A landscape with many valleys, sampled at points; each row gives a point and its height.
From any point a ball rolls to the lowest of the 2 points nearest to it. It stops when none of these is lower. Distance is the straight distance between rows; heights are no part of it.
gutok (h 6.00): [146 117 117 147 147 104 150 195 126 110 143 138 114 143 120  95 157 134
 111 135]
Zuz (h 3.23): [114 145 112 159 143 111 153 162 166  69  93 145 189 180 111 139 145 169
 110 127]
Sebep (h 6.26): [135 133  62 136 117 146 129 114 155 147 112  96 114 110 103 148  89 168
 128 127]
gel (h 4.41): [124 147 125  82 139 107 130  77 148 188 129 150 130 142 101  84 134  90
 116 122]
biz (h 5.02): [196 127 145  85 130 133  51 109 102 123 103 119 102  44 122 102 116  89
 144  64]
Muv (h 4.03): [102 151 157 104  95 105 114  95 151 159 106 160 105 168 107 119 117 115
 115 128]
bub (h 4.39): [136 116 100  96 123 160  91 126 125 151 127  86  96  68 134 101  99 118
 132 126]
ked (h 7.27): [121 127 152 123 113 112 149 124 139 178 123 116 118 127  59  72 194  96
 125 118]
kuf (h 6.60): [ 94 149 151  67  88 145  98 146  51 133 147 150  95 129  90  67 130 107
 161 178]
Pesef (h 2.36): [127 161 138 141 115 141 106 127 119 135 126 122 133 150 158 126 101 156
 149 151]
ful (h 6.27): [163 132  98 121 104 118 152 150 149 136  86 126  65 121 107  69 178 101
 144 170]
pafe (h 4.43): [ 58  94 127 152 141 147 128 183 120  88 169  87 151 115 146 187 106 135
 114 154]
Kegi (h 3.31): [174 101  91 127 163 116 130  72 112 166 136 153 176  83 111 102 161  89
 121 107]
Zev (h 6.15): [147 132 118 124 139 120 123 197 116 142 103 160  96 165 142  98 131 126
 154 157]
roko (h 4.42): [ 58 144 149 144 101 171 121 120 142 118 143  89 105 124  93 218 120 179
 141 107]
tafe (h 4.40): [104 125 190 161 115 110 147 145 116 115 121 174 179 167 142 118 137 127
  96 133]
dipeb (h 3.85): [ 63 101 143 129  75 199 134 125 114 131 144  96  94 136 117 193 112 155
 175 100]
ker (h 3.43): [101 149 147 138  52  89 139  95 135 110  95 150  99 168  88 138 142 128
 118 196]
kar (h 3.01): [140 130 111 160 151  99 192 158 167  86 111 160 171 163  87 113 186 133
 101 118]
zop (h 6.40): [177 132  65 135 135 127 134 103 161 140 121  97 134 128 134 119 106 135
 131 114]
fovoz (h 2.64): [191 130 124 160 171  75 224 142 145  91 118 154 153 119 100 109 206  99
 114 114]
Soge (h 5.85): [146 114 117 164 167  90 123 192 156  86 124 142 145 148 128 129 147 100
  99 134]
tul (h 2.17): [ 78 100 101 119 130 162 128 129 145 177 128 123 163 154 157 119 151 157
 153 152]
rir (h 6.08): [119 131  62 125 130 181 101 143 128 126 154 120  83 108 112 156  75 149
 141 124]
fef (h 5.15): [126 150 122 157 140 107 132 113 140 125 107 183 158 137 133 111 141  96
  95 203]
labi (h 2.18): [104 126 120 113  81 133 101 139 116 104 126  80  67 128 140 176  82 147
 158 177]
gim (h 5.34): [204 130 141  93 152 108  81  98  93 126 142 108 100  75 145 121 112 108
 144  45]
Todok (h 4.38): [ 85 109 117 135 130 174 138 119 182  94 100 132 174 154 201 182  90 150
 122 121]
Rede (h 3.12): [162 156  95 144 137 149 177  83 105 142 153 159 162 110 124  64 152 113
 121 170]
fid (h 5.30): [ 82 140 151 132 122 188 141 144 100 105 150  76  90  92 174 211  85 157
 138 139]
Felis (h 3.38): [100 132 111 136 152 104 154 180 150  96  94 154 166 164 124 127 172 188
 119 171]
tes (h 5.51): [148 142 117 137 121  71 142 116 171 126  88 119 138 158 151 134  95  94
  98 157]
luren (h 3.47): [146  87 129 166 151 141 127 151 142 108 131 100 168 106 178 139 129 134
 113 101]
kabo (h 3.95): [ 67  91 137 101  98 110 119 126 149 148  84 159 121 170 154 162 111 132
 131 171]
vaban (h 6.25): [102 128 152  95 126  93 115 181 109 144 111 161  77 168 135 113 145 143
 146 174]
Tuk (h 4.72): [125 125 168 155 106 125 168 123  89 148 126 170 159 137 125  83 133  87
 106 149]
fut (h 2.72): [ 98 104 157 126 114 129 106 147 152 129 152 128  97 158 141 135 114  90
 115  92]
tusa (h 3.77): [188  95  73 111 141 130 123  76 141 167 112 130 135  85  97  86 179  91
 141  86]
Fop (h 3.29): [109 162 141 147 147 163  99 140 171 104 150 133 106 163 130 193  99 141
 132  79]
vekiv (h 3.30): [ 44 100 153 110 144 155 132 171 133  94 107 160 144 148 166 207 113 197
 128 134]
konez (h 2.88): [ 88 130 154 131 116 152 102 178 142  95 138 120  60 172 132 203 106 143
 162 110]
tiz (h 4.59): [107 115 105 140 181 160 134 138 163  87 116 146 185 114 170 189  89 167
  99  97]
tila (h 3.27): [ 71  96 145 112  58 167 140 111 109 161 133  94 115 146 109 147  95 140
 157  98]
bukad (h 5.88): [149 141  95 145 161 169  93 138 115 128 174 142 120 106 118 125  97 146
 124  97]
muvig (h 3.14): [ 88 111 129 121  70  86 130 121 120 118  97 112 106 149  92 161 152 165
 143 215]
Vil (h 7.61): [163 130 149 126 134 142 102 104  98 180 103 124 151  73 112  76 162 133
 136 101]
vap (h 1.87): [224 143 125 142 139 104 207  82  90 147  93 146 145  81  84  91 179  86
 165 100]
lado (h 2.30): [210 144 111 156 164 109 228 123 139 124 108 160 125  97  94  92 202  91
 160 127]
dedi (h 1.78): [182 149 160 123 163  66 127 129 136 119 133 116 135 144 175 107 126 110
 104 113]
Papuv (h 2.69): [ 60  83  88  92 103 157 131 115 135 157 162 131 125 162 137 120 137 142
 151 164]
zes (h 2.67): [155  98 122 147 137  90 118  93 151 151 116 119 160  98 105 125 150  84
  97 106]
pakot (h 2.79): [177  90 123  97 139  91 113  86 135 127 132 175 101 122 148 133 102  82
  99  59]
vuvar (h 4.24): [123 130 124 121 184 156 128  96 162 125 139 125 157 106 168 207  71 137
 106  69]
Mida (h 2.09): [160  78 134 110 117 123 124 106 160 128 114 159  95 124 167 115 135 126
 100  65]
Goz (h 6.76): [128 180 138  78 102 154 133 132  92 143 117 157 104 120  72  41 163  79
 167 170]
Fesa (h 1.40): [171  91 135 119 124 131 136 133 141 147 130 149 103 146 137  74 168  95
 131  77]
petid (h 3.96): [143  90 120 139 139 181 105 128 138 130 144  81 118  75 191 127 119 115
 131 107]
Bag (h 3.28): [ 86 127 121 149 128 154  82 170  93 129 168  80 110  99 106 141 116 123
 144 164]
mib (h 3.73): [ 77 113 102 139  91 140 158 127 116  95 172 133 176 192 133 142 109 149
 133 162]
topu (h 3.65): [142 123 138 140 173 154 139 114 120 133 156 102 157  84 156 181  89 161
 119  55]
Zod (h 4.71): [152 161 138  60 120 170  60 136 112 137 111 101  90  67 118  99  80 114
 154  87]
kunov (h 3.52): [120 118 115 141 165 127 155 170 141 104 144 142 184 165 129 133 124 165
 112  92]
butu (h 2.70): [115 129 132 112  91 162 127 117 112 165 119 104 126 141 144 115  89 146
 158 118]
derod (h 6.14): [158 129 114 149 140 114 186 172 137 121 127 151 101 135 105  77 204 117
 126 150]
fupal (h 1.77): [120 118 113 137  89 137 111 151 129  86 160  77  71 121 150 140  86 125
 121 156]
kufe (h 3.46): [183 145  94 133 160 133 174  66  99 150 136 177 163  78 103  73 157  55
 134 156]
vuruf (h 3.71): [101 147 137 157 146 194  96 124 150 121 154 124 102 115 115 206  90  98
 132  73]
mez (h 4.87): [ 82 142 144 143 103 127 119 138 127 118 150 108 120 150  84 159 136 190
 128 126]
Vesu (h 2.20): [197 149 143 117 191  59 146 117 126 111 138 167 153 147 160 112 158 120
 109 100]
Ner (h 2.29): [137 147 150 115 121 143 126 125  72 148 176  90 146 105 132  60 106 114
 131 123]
lumob (h 2.08): [149 162 133 144 136 139 115 103 136 172  96 125 172 138 148 104 140 154
 148 139]
fepe (h 3.72): [ 97 143 153 130  56 105 116  90 160 127 100 126  86 156  84 141 136 150
 109 136]
git (h 4.91): [ 69 127 130 147 146 187 157 163 123  58 159 106 124 100 169 225  89 159
 103 129]
Rova (h 3.84): [ 82 119 131 170 133 143 120 156 110 138 163  74 157 105 102 165 101 132
 117 132]
Pap (h 2.44): [155 137 143 138 162 134 114 101 126 165 104 138 185 120 166 135 108 156
 131  98]
Limut (h 1.27): [207 141 116 137 116 117 195  84 104 144 105 152 142 123 117  88 126 113
 132 101]
Zar (h 2.61): [121 169 123 127 107 117  98 121 114 137 112 107 112 120 114 114 114 139
 132 195]
tuz (h 2.52): [ 78 135 149 105 127 140  82 149 131 117 120 110  76 147 161 200 107 151
 169 167]
diza (h 2.04): [137 113 165 105 102 114 137 157 129 147 134 106  85 161 137  84 134 123
 134  85]
basi (h 6.36): [149 143  86  94  77 141 135 136 114 134  94 102  73 101 104  61 148 119
 154 186]
dabiz (h 3.64): [ 53 102 123  99 130 112 138 153 133 116 111 174 150 182 131 184 110 182
 125 160]
kol (h 1.76): [ 99 131 126 146 143 145 121 109 163 149 118 145 191 157 157 120 164 161
 126 153]
zon (h 3.26): [ 82  96  83 108  87 163 147 132 100 113 186 127 118 179 128 141 112 176
 168 154]
zama (h 1.81): [154  95 130 150 149  89 116  94 157 122 116  85 159  72 132 175 117 121
  86  83]
Gefef (h 2.89): [ 54 106 171 102 143 144 117 161 118  77 125 123 105 155 175 247 119 174
 169 173]
Kefun (h 6.55): [196 131  77 139 181 104 126 121 175 124 118 102 162 143 153 132 149 140
 143  92]
Suv (h 4.99): [127 131 149 134 136 117 114 122 112 148 125 173 139 129 156  85 132  81
 105 169]
Bava (h 5.13): [ 78 135 114 166 132 137 110 172 131  87 138 140 148 159 101 180 130 172
 132 151]
dal (h 2.68): [160 124 129 157 137 101 132 121 141  91 157  70 137  90 139 167  81 127
  83  92]
poze (h 4.17): [ 76 107 147 130 101 149 108 115 173 126  97 141 135 160 181 172 108 133
 126 138]
bifut (h 2.97): [162 100 137 133 164 138 138 112 131 128 127 116 178  99 193 148 116 169
 120  73]
sen (h 4.70): [148 158 147  63 127  99 126  89 142 174 123 118  98 116 101  68 144 122
 115 103]
goper (h 5.71): [209 148 113  88 184  79 110 116 100 149 151 122 123 119 115 108 128 111
 151  60]
Tezu (h 2.13): [175 166 182 119 144 105  85 125  99 137 127 114 121 112 170  88 103 105
 128 118]
ref (h 5.32): [154 161 130 141 131  77 167  89 150 143  99 135 146 128 119 107 127  63
 102 183]
Kug (h 2.80): [159 140 114 133 130 147 150 108  97 143 165 124 149 117 145  63 137 140
 123 133]
zemi (h 7.45): [141 125 140 106 132 143 128 114 115 185 120 128 137  97  95  43 191  96
 142 122]
veset (h 3.45): [101 119 151 123 138 171  88 121 146 133 170 120  86 113 130 158  97  86
 121  63]
Zot (h 2.65): [202 119 122 122 181  45 178 112 121 102 128 162 149 109 128 125 187 118
 107  93]
duza (h 7.07): [ 93 125 131 130  76 143 117 111 132 163 119 133 111 143  65  91 177 100
 146 148]
dipi (h 2.39): [142 113 115 144 109 104 134 151 120 118 140  86 112 103 123 124  91 117
  91 138]
loro (h 1.68): [169 179 155 113 122 120 102  95  89 140 139 120 137 102 109  67 115  81
 126 121]
vife (h 1.99): [210 126 141 136 136  98 136  93  65 132 117 147 157 100 149 107 106  99
 126  94]
lizaf (h 2.87): [104 158 127 118 128 127  75 153 116 126 143  95  77 104 101 125 135 164
 137 167]
ruso (h 2.86): [ 96 150 115 138 111  89 128 114 135 141  99 108 139 130 104 146 135 171
 115 210]
roka (h 5.35): [116 124 121 187 131 137 111 172 114  92 149 163 139 128  91 150 112 141
  94 125]
vebe (h 5.62): [122 145 142 153 161 145  99 141 123  87 177 150 123 102 147 159  94 157
  85 113]
nazup (h 4.11): [ 82 126 161 155  91 128 144 134 107 104 151 156 158 185 136 123 150 144
 124 161]
detil (h 5.69): [147 118 117 155 158  69 137 152 182  86 101 103 178 151 145 148 123  99
  91 121]
gotik (h 6.41): [ 82 101 168  85  87 111 103 154  66 132 131 145  80 160 113 116 145 123
 172 190]
mel (h 6.91): [ 97 147 122  89  75 134 120 118 119 150  97 159  77 140  43  88 180 103
 167 178]

Where does a ball stop that starts at each point below?
fef: kol
duza: kol
kabo: fupal
vuruf: fupal
Felis: Limut
ful: kol
Zev: kol
